Points on a hilly landscape, in no order, each with its height.
From any point a ball rolls to the lowest of the 2 points nearest to it. It stops when none of these is lower. Distance is the straight distance between rows; heights are no part of it.
Sol (h 694): [ 12  18 -37  25  -1 -38  -2  -9  12  31   2  38  15   9  12 -10  19  17
 -22  -8  45  10]
dof (h 30): [  1  -5  27 -33 -23  12  -7  21  -9 -23   9  -9   1   2  -1 -13 -25 -31
   2   5 -47  10]
did (h 109): [ -8 -14  -1  40  -4  24  15  -3 -30 -26   0   3  -7  -7  -5  16  15  38
   2   3  22   4]
muma (h 262): [  8 -20 -24  49  23  25  -5   7  -7 -19   8  -5 -13  13  14  -1   4   7
 -25   9  25   3]
zufu (h 81): [ -1   0  39 -52 -26  25  -1  19 -19  -7  -3  -5  -1  -7   7  -5 -15  -8
   6  -7 -52   7]
dofot (h 305): [-25  -5  30 -52 -33 -33  19   3 -23  14  -5  23 -16 -24  -3 -19  -5  10
  25  17 -53  33]
zunek (h 368): [-21   5  31 -40  -9 -28  24  16 -33  14   5   5   5  -7 -21  20 -20 -29
  -3 -25  -3   4]
rok (h 605): [ 11 -18 -14  49  23  -6  25 -19 -12 -31  21   7  11  13 -11  25  -8 -28
 -15   0  83 -13]
bamo (h 374): [  2 -13 -17  43  19   0  -7  11 -13 -23   8  -4   1  20 -12   0   6 -15
 -14   4  29   2]
Das (h 104): [-23  -2  29 -26 -17   4  27   6 -40   0  -1  -4  13 -11 -15  33  -3   3
 -10 -17  -9   7]
fedor (h 541): [-15   2  -4  22  20 -28  23 -22 -10   3  17  24  24   0   1  16 -14   5
  -9 -21  50 -13]
koro (h 167): [ -3  -8  24 -16  20  34  15  13 -30  -9   7  -3 -16   6   3  25 -45 -25
 -22 -32   9 -25]
Lesig (h 175): [-12 -10   4  19  -2 -26  19  10 -29 -27  36   2  15  15 -16   5 -21 -36
 -15  -6  25  15]
manup (h 278): [ 13   9 -30  18  26 -21 -20   7  10  18  14  28 -19  26  31 -32 -20  -8
 -23  -6  11   3]
Karur (h 439): [ 23   9 -21   5   5  24 -20   3  34  25 -11  -9  -5   2   4   9  20  10
 -10  13   3  -9]
lona (h 359): [ 15   3 -24  20  17  34 -14   8  13   8 -10  -9 -19  -3  39 -12   3  23
 -19 -13   0 -10]
pada (h 126): [-25  -2  17  -3  -6  -6  21  -7 -30   0  -7   3  11 -25 -10   6  23  38
  19 -16  -7   8]
sor (h 471): [ 10   8  -4  -4   2   4 -16  -3  36  29   1   8   8  -7 -13   2  32  17
   4  20  -6  -5]
Vedeg (h 658): [  1  -5 -26  50  16 -17   8 -18  -7 -15   6  18  20   7   7   3   4   0
 -21  -4  63  -2]
Gefiv (h 51): [-25 -21  34 -62 -21 -15  14 -12 -11  36  -2   1 -15   6   9 -15  -8  18
  25 -19 -53   9]
nuz (h 676): [ 10 -11 -13  25   0  30  -8   6   9 -20 -22 -35 -14 -19  -6   8  31  11
   4  38  -9   9]
Bipe (h 111): [-32   0  22  -9 -27 -21  31 -17 -41  -7  -8   9  28 -15 -13  12   9  22
  20 -21   4  11]
Mef (h 298): [ 10   1  13 -13   5  37 -21  16   2 -14  -6 -16 -13  14  -7   7 -16 -17
   6  -4 -17 -16]
Foraz (h 192): [-17   2  20 -19   3  14   9  15 -39 -17  -6 -15  -1 -16   8   7 -15   8
  -5 -15 -28  12]
zuli (h 66): [ -3 -21   5  16  12  43   3  15 -31 -29   3 -19 -21   4  11   7 -11  13
 -12  -3  -9   1]
pudag (h 253): [ 26  17 -34   4  10 -22 -29   9  31  30   4  19 -12  20  28 -31  -5 -14
 -19   3   2   8]
rosus (h 313): [ -4  -4 -15  17  23   7   2  -4  -3  26   6  18  -8  -4  22  -2   8  39
 -18 -19  14  -9]
kida (h 437): [ -3   9 -17  21 -18 -40  -8  -7  17  -5   8  14  21 -12  -9 -25  24   5
  17  27  -1  22]
Pavan (h 290): [-23  -1  30 -41 -29 -37  10  10 -19  -3  -3  22  -3 -23 -19 -20 -10 -15
  14  31 -42  33]
Pog (h 528): [-23  15   1  10  -2 -41  23 -17 -14  -1  12  13  26   0 -11  13  -7   4
   4 -19  32  -1]
tus (h 819): [ 14   7 -32  38  -9  10   6 -13  11   8 -24  -2   2  -3   3  37  25  26
 -17  12  51  -6]
zel (h 309): [ 25   6 -19  14  19  27 -22   8  21  16  10   5 -15  32  16  -1  -5   4
 -20  -9  16 -12]
Sarav (h 168): [-29   5   5 -20  25 -38  13 -12 -10  33   5   8   0   2   2   7 -19   5
  -4 -31   3  -6]
Tofi (h 515): [-29   0  13  -3   6 -18  31 -20 -23   8   3   2  19  -7 -14  36  -9   6
  -2 -28  32 -11]
Kodiz (h 57): [-31   8   1  -2 -10 -49  19 -19 -12  11  -4  11  15 -18   3  -8   7  27
  22  -7  -6  18]
Lel (h 144): [-11  -5  28 -46  -2  20  13   4 -22   0 -19 -17  -1 -27  -2   7  10  19
  11  -6 -47   9]
getiz (h 586): [  9  -3 -23  46  -4   4 -11   3  -2 -17 -15   4   8  10 -20   6  35   3
  -2  15  40   4]
ruled (h 580): [-11  -1  -7  20   9  15  12 -12 -12  -8 -26 -16 -10 -12  -5  45   8  30
  -3   6  28 -10]
Naf (h 123): [ -8  11  10 -23  10 -28  -2   8  -6  23  15  21 -18  17  -3 -14 -35  -6
   6 -17 -17  -3]
mos (h 364): [-11  -6 -12  33  19 -23  -3   8 -23 -14  12  17   4  12  -8 -14  -4  -7
  -9  -6  26   9]
fiba (h 498): [ 46  -8 -47  33  -8  39 -19  10  28   9 -17  -7 -18  20   7   3  34  -3
 -33  28  27  14]
sapof (h 427): [ 15  -6 -29  18  -7 -21 -19   1  37  -1   8  -6  10  -3   9 -40  26 -20
  -7  44 -15  29]
tolip (h 480): [  4  -7  -8  11   7   3 -11   9   6 -23   3 -34   8  -1  -8  -3   5 -26
  -4  23 -15  14]
reliz (h 227): [ -7   2  17 -12  -4   4  -6   9  -4 -12  -4  -8  13 -14 -29   9  13  -7
   7  18 -17   5]
vadus (h 355): [ 23   6  -1  -7   9  46 -29  10  24  -5 -26 -17 -21  14  -5   9  -8  -8
   9   4 -10 -29]
guke (h 534): [ -7 -12  18 -18 -15   1  14 -12  14  25  10   2   3 -22 -13  -4  36  44
  30   7 -27   6]
zop (h 499): [-19  -8   7  13  17   4  27 -21 -21  -4  -3  -2   4  -5 -10  48 -11  16
 -12 -13  45 -17]
vav (h 477): [-19   1  19 -20  -5 -18   3  -5  -3  15  -7  18  18 -15 -42   5  23  10
  22   5 -11   2]
luk (h 301): [-14  -8  -1  41 -12  -8  20 -10 -27 -35  19   3  21  -3   3   1   8  23
   3  -4  18  14]
tupe (h 166): [ -8  13  -8  12  -1 -44   1   1  -4 -11   9   6  18  -2 -25  -4   4 -24
  11   6  16  11]
fezi (h 565): [ -8  -8  -6  32  28 -18  26 -15 -20 -22  20  14  18  -2  -8  15 -17 -24
 -15 -15  60 -12]
Sinas (h 356): [  7  18 -24  23   6 -22  -4   0  16   1  -2 -10  19  -3 -11  10  16 -16
  -7   8  34   3]
nivus (h 781): [ 19   0 -34  39  -7  19  -3  -5  19  -1 -21 -22 -18   2   7  36  21  18
 -19  34  34   1]
soved (h 496): [  4   1  10 -14  -3  25  -8  -7  26  18  -3 -10  -1 -12 -10   8  25  25
  15  14 -23 -10]
Semeg (h 310): [  3  -2 -26  32  30 -22 -10   5  -1   0  22  18  -4  17  16 -20 -13  -8
 -25  -3  24   8]
Sipo (h 316): [-10  -9  37 -67 -27 -12  15   2 -18  12 -10  16 -23 -24  11 -34 -10   8
  29  14 -73  22]
ralu (h 107): [-11   2  14 -38   6  -5  -9  -5  15  31  -6   2   1 -11  -6 -11   9  13
  18   0 -36  -5]
kogin (h 172): [-21  12  -7  -5   8 -43   0   0  -6  25   4  20 -16  -5  10 -23  -8  21
  11  -2 -11  15]
seme (h 71): [ -2  -3  33 -69 -13  -3 -10 -17  31   2  -5  19  -4 -12   5 -40 -21 -15
  28  24 -60 -13]
vake (h 274): [-25  -3  11  27 -30 -26  27 -13 -41 -37  20  22  27   2  -5   1 -10   4
   4 -12  21  11]
bofu (h 87): [-30 -17  12   6   3   3  31 -30 -32  10  -8   6  12  -5  -5  31   9  45
   5 -27  28  -9]
gogap (h 191): [ 11  13   9 -25  -1   6 -20  10  10  -4  -2  10 -12  32  15 -36 -38 -15
  21 -26 -25 -23]
goba (h 106): [-18  -8  23 -35  17  28  11  -1 -29  12 -12  -8 -14   5  21   9 -22  21
  -3 -41 -23 -15]
bezo (h 622): [ 14  -3 -42  56   8  -9   7 -14  -2 -17 -12  -1  16   7   6  18  15 -18
 -26   4  73  -4]
ludog (h 472): [ -7  -2   6  11 -17  -8   6   4 -18 -36  -6  -8  25  -9 -39  17  16 -25
  11  12  15   9]
Vezi (h 105): [-18   0  -3  19   2  -6  17 -28  -9  11 -16  10  15  -1  -8  29  21  35
   4 -20  39 -14]
kiv (h 757): [ 16   1 -24  41  -3   0   1  -7   5 -21 -20 -20   0   8 -28  38  19 -19
   0  23  55  -5]
feto (h 474): [ -6  -7 -11  37  19   6  20 -23  -5  -2   5   9   8  -2   7  33  -4  22
 -24  -4  56 -16]
zav (h 269): [ -8   9   2 -11 -11 -37  -4  -3  17   5  25   6   2  -3  -6 -20  -6  -3
  13  28 -30  21]
Bigig (h 86): [ 12  -3  27 -49 -15  11 -10 -19  44  -2  -5  14  -5 -11  21 -56  -9   5
  39  19 -59 -13]
supi (h 130): [-20 -14  32 -28  15  33  19   4 -39  -1  -4  -5 -11   2  13  29 -34   3
 -21 -34  -6 -14]
kinar (h 70): [-6 -2 -9 33 -5 -2  5 -4 -7  6 13 21  4  1 -4 -1 27 44  7 -5 20  3]
zado (h 201): [ 20  16 -10 -31   0 -10 -27 -10  54  42  -8  19  -9  11  27 -35  -3   1
  12   3 -29  -8]
sugi (h 297): [ 11  -1 -19  17  28   0 -11   0   7  23  18  31 -14  16  32 -20 -12  22
 -25 -17  13  -8]
til (h 64): [-28 -10  32 -58 -21 -26  15   0 -17  34   3   7  -3   5  -7   3 -16   0
  10 -17 -36  10]
dun (h 581): [ 21 -10 -21  31  16   2  -1   7  11 -17  18 -29  -1  27 -16  16   3 -44
 -13  13  39   3]
miloz (h 199): [ -9  -3  22 -31  -6 -14 -10   1  11  -9   6  14  12 -24 -28 -20   8 -21
  11  39 -36  11]
Sagi (h 395): [-22  10  21 -22 -14 -52  34   7 -32   4  17  15   8 -13 -21  13 -28 -38
   1 -20  15   8]
Tadu (h 205): [  5  -4  23 -27   3  24 -14   5  12 -16 -10 -12   9 -22 -20  -1  10 -16
   8  28 -38  -1]
zat (h 412): [ 16   1 -14   4  -1  10 -10   3  27  32  -1   5 -11 -27  12 -26  43  35
  13   3 -19   6]
zura (h 132): [ -9  16 -10  -3  11 -27 -10   6  10  11   2   4   4 -10   1  -8   1   4
   2   2 -10   7]
guk (h 373): [  1   9   3 -24   3  -1 -17   7   8  12  -8  11 -20  -7  22 -42  -4  14
  27  -5 -48  -2]
kig (h 433): [  3   6 -17  18  -7 -18  -6   0  14  19  -2  17   5 -20   4 -23  39  34
  13   8  -4  13]
Lede (h 177): [ -3   6  13 -24  14   3  -6   3  10  26   0 -10   3   2 -31  27   3 -10
   7  -7   0 -19]
moti (h 129): [-18   1   7 -35   7 -12  -2  -6   3  36  -7   1 -13   7  14 -18  -9  18
  18 -21 -36  -7]
sodi (h 575): [ 24  -7 -55  58 -11   7  11 -16   7 -10 -15  -3  15  12  25  10  22  -4
 -43  14  69  15]
kis (h 493): [-13  -1  26 -10 -24  10  26  -6 -24 -16 -16 -23   6 -14 -32  59  -1   3
   3   8  12   0]
Disum (h 121): [ 29   8  -9 -14  -7  20 -26   0  45   9  -7   6 -13  -1  36 -54   5  10
  22   2 -39  -9]
gota (h 195): [ 11   4  -5  20  24 -10   6   5  -1  -1  30  -1   4  14 -18  21 -10 -24
 -12 -12  42  -7]
Disar (h 103): [ 22   5   1 -30 -11   4 -24 -14  51   8  -8  20 -19 -12  34 -67  -2   3
  31  22 -49  -7]
rase (h 674): [  8  -4 -30  55   5  -8  13 -38  -4 -13  -2  40  31   5  25  -2  10  13
 -21 -11  73  -8]
zumo (h 287): [ 40   7 -27  13   3  42 -33   8  35  10  -9  -2 -15  28  26 -13   2   1
 -14  -2   3 -16]
koni (h 178): [-13   1  14 -19  15  20  10   3 -18   0 -17 -21  -6 -20   8  19   0  26
   3 -16 -25  -1]
berob (h 218): [ -2  -7  13   6  17   9  19   2 -17  -3  30  -4  -3  10 -15  31 -27 -20
 -19 -16  32 -16]
ket (h 243): [ -3   0   5  -6  13  18  -5  -5  10  34  -6  -7  -7  11 -18  26  11  20
   0  -9   5 -18]
Gezav (h 352): [  5   5  20 -36   2  15 -22   9   7  -9 -17   3 -12 -13   9 -40  -6  -6
  27   1 -55  -1]
liku (h 159): [-16   0   6   3  -4   4   7   4 -22 -15  -8  -8  11 -16 -19  17  15  18
   6  -2  -4   5]
roru (h 99): [-37  -3  12   9 -16 -13  36 -31 -41 -14  -5  16  27 -12   4  14   5  36
  11 -26  25  -4]
giba (h 275): [ 16   7  33 -50 -19  11 -15  13  12  -7  -2   4   2  13 -13 -13 -31 -49
  17  -9 -38 -17]
vukur (h 244): [-23  -6   1  28 -20 -38  20   0 -34 -36  22   4  24   4  -6  -9 -13 -19
  -2   1  11  26]
bidi (h 450): [  8   1 -20  26  28  22  -4   2   1 -14 -14 -28 -18   4   8  31 -11  -8
 -24   4  28 -15]
Tarog (h 491): [ 24  10 -52  33 -10   0  -6   1  19  19 -11  -2  17  -7  25  -5  28   4
 -37  10  31  20]
Kol (h 338): [  6  -6  12   8   1  16   8  16 -13 -16  17 -21  -8  13 -26  36 -17 -27
 -12   0  19  -4]
Sero (h 350): [ 30   1 -25  28   7  26 -12   2  21  17   2   0 -13  23   6  24  14  14
 -27   8  33  -7]
foves (h 518): [ -6  -4   7  -1 -14  10   8 -18  20  10  -4  -7  15 -28 -14  13  42  37
  22  21  -7   1]
tuzop (h 369): [ 17   6 -14  11  23  24 -14   9  15 -11 -12 -31 -10   9   9  11 -12 -22
 -12   2   5 -12]
vunik (h 142): [ 33  12  -7  -8 -10  33 -23   3  40  -5 -16   1  -8  20  43 -47  -8  14
  27 -18 -25 -25]
Nosik (h 315): [  9  12  19 -40   1   1 -12   7  19   8  10 -11   3   6 -13   1 -23 -35
  12 -10 -26 -14]
Pupi (h 65): [-16 -14   8  34  -7  12  21 -17 -35 -22  -1  19   8   3 -15  27   3  33
  -1 -10  43 -10]
seli (h 251): [-11  -3  27 -39 -15 -22  -7  20 -13 -14   2  15   2 -17 -33 -21 -11 -43
   8  28 -36  21]
sidiv (h 127): [-27  -1  20 -43  14  -7  11   3 -26  18  -3   0  -9   1  14  -1 -29   3
   0 -37 -29  -4]
fetoz (h 216): [ 25  -6  10  -9  -4  49 -28  12  19 -28 -18 -21 -13   2   9 -26   3  -6
  20  13 -38 -13]
rit (h 158): [ -4  12  11 -34  -3 -18 -12   7   1  12   1  23 -29  29  11 -30 -52 -14
  21 -21 -30 -10]
Bido (h 424): [-18   7  15   0  -6 -32  32   4 -30 -15  18  -3  19 -10 -19  27 -22 -34
  -5 -22  30   0]
lafin (h 36): [-27  17   4   4 -11 -43  14 -14 -19 -17  -8   6  28 -20  -9  -3   1   2
  14  -1   3  16]
morid (h 602): [ -7  -5 -10  27  -6  19  20 -16 -11  -8 -22 -16 -13 -25  10  34  26  54
   8   4  23  -1]
Tid (h 226): [ 19  18 -19 -11   4 -10 -29   6  41  25   0   9  -5   6  19 -31   0 -11
  -2   9 -19   1]
bos (h 311): [-17   7  11  -9 -29 -48   7   6  -6  -4  22  18   3  -3 -25 -15 -16 -14
  15  27 -16  28]
fivi (h 405): [-10  -3  10   5 -25 -32   7  14 -19 -33  10   0  24  -4 -35  -4   6 -38
  10  15   0  22]
futud (h 124): [ 14   1   6 -30   3   1 -29  -3  41   0  -7  12  -7 -11  12 -46  -1 -13
  20  27 -46  -7]
rafe (h 536): [ 14   4 -48  52  -7  -8   7 -16   6   0  -7   4  27  -7  32  -5  25  11
 -30   2  52  14]
namol (h 353): [-19  -1  22 -12 -34 -36  14  17 -30 -15  11  14  13  -7 -24  -3  -9 -30
   3   8 -10  26]
Salag (h 249): [  9  -3  -1   7  13   2  -8  15   5 -16  21 -25   1  21   2  -4 -23 -44
  -7  -2  -9   1]
bine (h 79): [-29 -15  29 -27 -14   3  29  -8 -31  18   6 -10   7  -3  -3  23   4  29
   4 -25 -15   6]
sog (h 233): [-14   0  19 -37 -12 -27  -4  -8  17  12   9  15  -1 -18 -13 -28  -1   1
  23  32 -46  13]
pilek (h 318): [ 14  15  -6  -6  24  15  -7   0  19  20   2 -18  -9  16   1  25 -13 -14
  -9 -20  12 -29]
febon (h 225): [ -1  -1  16 -13  14  18  -2  18 -17  -9   9  -5 -13  15  -8  13 -28 -19
  -8 -23  -7 -15]
nabe (h 396): [ -5   6 -20  40 -16 -40   0 -10  -2 -20  15  18  22  10  -1 -20  16   5
   8  11  19  22]
Mevav (h 438): [ 20  13 -37  26   9  -5 -11   4  25  13   2  -9  10   2  12   4  15 -12
 -29   8  27   5]
mak (h 347): [ -4  -7 -20  57  -9 -16   7 -13 -10 -33  11   5  25  12   4 -12  18   5
  -1   3  37  15]
pobi (h 80): [ -9  -6  12   0   6 -14  16  15 -24 -17  37  -3   0  11   1   3 -44 -36
 -24 -14   3   4]
pemet (h 148): [-21   5  -2 -23   7 -34   2 -11   0  45  -2  18 -32   5  20 -29 -10  31
  22 -11 -30   8]
nal (h 171): [ 21   3  13 -19  -9  40 -22   6  28 -20 -19  -5  -7   9  19 -38  -8   7
  34 -11 -39 -25]
Gofef (h 505): [ 11  -8  -4  26  -5  13   9   5  -1 -22   8 -29  -5  15 -30  40   0 -17
  -2  23  27  -2]
lage (h 394): [  6   6  -7   0   7  12 -16  12  13  14  -3   3 -16 -12  20 -28  13  24
  12  -5 -26   0]
morab (h 460): [-13   3  21  -4 -21  -8  26   4 -31 -23   4 -15  22 -10 -30  40  -7 -22
  -4  -5  15   5]
Ratig (h 382): [ 27   7 -42  24  16  21 -17   6  19  14  -9  -7  -9   6  40  -8   0  -1
 -40  -6  15  -2]
Lipo (h 525): [ -7   1  -3  31 -12   4   1  -5 -16 -28 -14  -3  14   4 -38  22  20  -3
   9  13  32   0]
kel (h 286): [ -4  -1  31 -33 -10  16   5  26 -33  -8   2  -4  -3  -1 -13  16 -21 -26
 -14 -19 -18  -5]
fut (h 82): [  2   0  20 -53   1   3 -16 -13  38  30 -10   8   1  -3   0 -22   0  -1
  25   1 -43 -24]
rozi (h 664): [  9  -4 -14  44   7  -7  12  -7 -11 -31   3 -11   6  11 -27  31   8 -28
  -4   1  67  -8]
biral (h 141): [ -9 -11  20  -7   5  36  14  17 -47 -29  -5 -18 -12  -6   5  21 -22   1
 -19  -7 -10   5]
Tav (h 462): [ 29  -1 -27  36  16  10   0  -1  16  -7   5 -18 -10  21  -3  33   1 -19
 -26  12  53  -3]
Kisa (h 601): [ 12 -10 -32  51 -13  17  -3   1   4 -16 -23  -7  -4  -9  -1   8  43  26
  -4  23  32   6]
Zelu (h 334): [-10   5  36 -54 -22  -9  15  25 -34   5  -3  -2   1 -11 -11  15 -19 -43
 -12 -16 -22  10]
Mepu (h 145): [ -6 -12   1  22  10  17   1  14 -20 -21  23  -9  -9   3  18 -11 -13  12
 -12  -6 -14  11]
tizi (h 27): [-14 -14   3  28  11   7  14  -8 -23   0  18  23   4   2  -4  13   3  39
  -7 -15  28  -8]
kanel (h 306): [ 15  17   5 -30  12   3 -18  -3  35  27  -2  -9  -1  14   5   1 -17 -20
  11 -17 -11 -25]
zeze (h 174): [ -3 -23 -15  55  16  17  10  -6 -23 -29   1   4  -3   0   2  12   6  23
 -16   5  42  -2]
dabek (h 55): [-13  -5  38 -79 -21 -18   0 -12  13  28  -8  17 -11   0  -1 -26 -22 -11
  31  10 -62  -4]
Fafet (h 436): [ -4  10 -16  26  11  -7   8 -12   1   2   5  -6  14   0  -3  26   8  10
 -11  -4  39  -5]
Rozam (h 331): [ -2  -2  28 -45  -9  -5  -6   9  -5  -2  -6  11 -15 -20   1 -37  -4   4
  28  15 -62  14]
sume (h 684): [ 10  10 -36  39   6 -27   8 -21   1  15   1  44  22   2  26  -5  11  12
 -34 -12  64   1]
Med (h 44): [  5  13  -2  -2  13 -17  -1   5   8  13  18  -4   8   5 -30  22   1 -21
   1 -10  23 -13]
lif (h 451): [ 43  -2 -31  20   1  34 -29  11  38   5 -11 -18 -18  30  -1   6  18 -23
 -16  29  18  -4]
Nofo (h 473): [  3   1 -10   2  -5 -27 -14  -7  38   1  11   8  14 -20  -7 -31  24  -5
  10  46 -19  18]
tif (h 531): [ 33  -4 -39  38  -9  31 -16  13  21  12 -18  -5 -16  -7  12  -3  43  22
 -24  21  20   7]
doz (h 176): [  3  12 -10 -19   6 -21 -15  -4  27  43   0  17 -16   8  25 -33  -5  20
  13  -4 -29   2]
Lasum (h 587): [  2  -6 -19  33   6  13 -10   5   5 -27  -9 -36   8  -4  -4   4  23  -8
  -6  27   8  14]
lekev (h 59): [ -8  -5  28 -61   4  10  -7 -14  20  34 -21  -8  -1  10  -1  -7  -5  -2
  26 -21 -42 -21]
luma (h 457): [-12   6  -1   8  -7 -24  -1  -2  -2  10  -3  18  11 -15 -23  -8  27  25
  18   4   2   6]
dov (h 242): [ 13   4  -4   0   2  18 -24  10  17 -15   4 -13 -11  14  26 -34  -9  -4
   9  -2 -37  -1]
Mava (h 621): [  0  -3   2  17  -8  21  -2   1   0 -17  -1 -23  -4   0 -24  33  10   9
   0  26   6   0]
der (h 63): [-27 -25  30 -40 -18  -5  27  -4 -30  32  10   1 -10   0   4  -5   9  33
  16 -28 -39  12]
Mogad (h 231): [ 18  10  22 -37 -11  12 -24   3  29 -15 -14   1   5  20   5 -33 -31 -30
  30 -11 -33 -22]
zegif (h 329): [  6   6  -2   1  15  -6 -12  10   6  -8  28  -6  -9  27  21 -14 -39 -23
  -8 -14 -12  -3]
Patap (h 149): [-22  -4  14 -28  29  -4  15  -7 -18  25   3  -2  -4   5   9  17 -29  -2
  -9 -38   0 -19]
nidaf (h 263): [  2  24 -17  19   0 -44   4 -13   6  -1  -3   6  27  -6 -22  10  12 -25
   9  -9  47  -2]
dolo (h 146): [-11 -11  29  -9  -1   4  28  13 -35  -8  28   3   2   1  -6  26 -36 -29
 -29 -22  15  -7]
nom (h 125): [  6  -4  12 -11  -5  15 -13  20  -7 -31  14 -20  -4  21   9 -17 -34 -40
  -2  -9 -31   0]
lisu (h 136): [-21  -1  39 -46 -35 -11  22  15 -43   0  -7   4  16 -19 -15  19   3  -6
  -7  -7 -24  22]
vasap (h 268): [ 45   0 -21   7  -4  48 -38   7  43   3 -22  -6 -12  10  25 -30  18  -6
  -1  15 -15 -13]
Devu (h 730): [ 21  -7 -24  34 -12  33  -3  -1  16  -5 -22 -26 -30 -17   6  22  29  32
   0  38   8   5]
vokin (h 78): [-21  14   7  -8   1 -39   2   7 -15  -1   5   0  10 -14 -13   0 -11 -13
   2  -2  -8  12]
Nodad (h 561): [ 11   3 -31  36   0  10  -4   4   7   8 -11   0  -6 -15  13  -7  34  29
 -12   3  20   6]
busi (h 250): [ 29  -5  -4  -7   2  47 -33   5  41 -10 -23 -12 -10 -14  16 -30  20   0
  13  24 -34 -11]
vusuk (h 393): [ 38  -3 -37  35  14  15  -4  -3  20  11   9   6  -5  27  12  26   9  -4
 -44   8  62  -3]
feg (h 529): [ -6  -4  -7  23  23  15  13  -5 -16 -19 -20 -19 -25  -7  -6  51 -13   2
 -15   7  38 -17]
zuzu (h 280): [ 10   9  -5 -18  16  18 -14  -6  29  38  -3 -11  -6  17   8  13  -1  11
   1 -19  -4 -23]
Sug (h 402): [ 34   6 -14   2   7  36 -30   7  43   5 -16 -15 -13   9  -5   7  13 -14
  -4  23  -1 -18]
nid (h 336): [  0  -3 -12  22  18  27   1   6  -6   6   0  -7 -23  -9  22  -2  10  41
  -8 -11   1  -5]
Pob (h 296): [ 16   4 -16  12   9  25 -22   7  23 -10  -5 -31  -5   2  21 -12   3  -8
  -4  11 -16   1]
pira (h 370): [ -5   1   5   1  -4 -14   1  15  -9 -25  19 -26  12   1 -15   2 -13 -39
  -2   6 -11  16]
rumu (h 153): [  7  -5  12 -18   6   9 -22   1  29  -8  -2   1   5 -25  -4 -30  16  -6
  15  36 -39   0]
Fak (h 363): [ 18   2 -30  22   1   1 -19   6  31   0   6 -21   8   0  19 -18  18 -12
 -14  23  -9  16]
vib (h 112): [ -4  -6  34 -46 -14  44  10  11 -29  -6 -20 -17 -11  -8   8  12  -8   9
   4 -15 -41  -3]
gusod (h 40): [-11 -17  37 -78 -17   4   2 -12   2  27 -15  -1  -4   6   9 -21 -12   3
  29 -20 -59  -5]
fup (h 88): [-13   6  29 -44 -18 -22   1   9  -8  22  14  15 -11  11 -12  -6 -30 -19
  11  -8 -33   3]
dupuz (h 197): [  3  -3  -9  16  12   5 -15  10   2  -6  21   2 -10  11  29 -28 -12  10
  -6  -4 -17   8]

Where does a ball stop that starts at each point below?
luma => miloz
lona => gusod
mos => gusod
Tav => Disar

Call two points neighbours if one is among the 2 nearest of the other. Go from one point of each pair to the other, from neighbour to neighbour, staying as low as possible. Name the highest point that can't be avoided.
miloz / Disar => luma
Med / Disar => Nosik
gusod / tizi => bamo
Med / pobi => berob
goba / bofu => reliz
lafin / goba => kogin
zuli / dof => Foraz
gusod / goba => Sarav
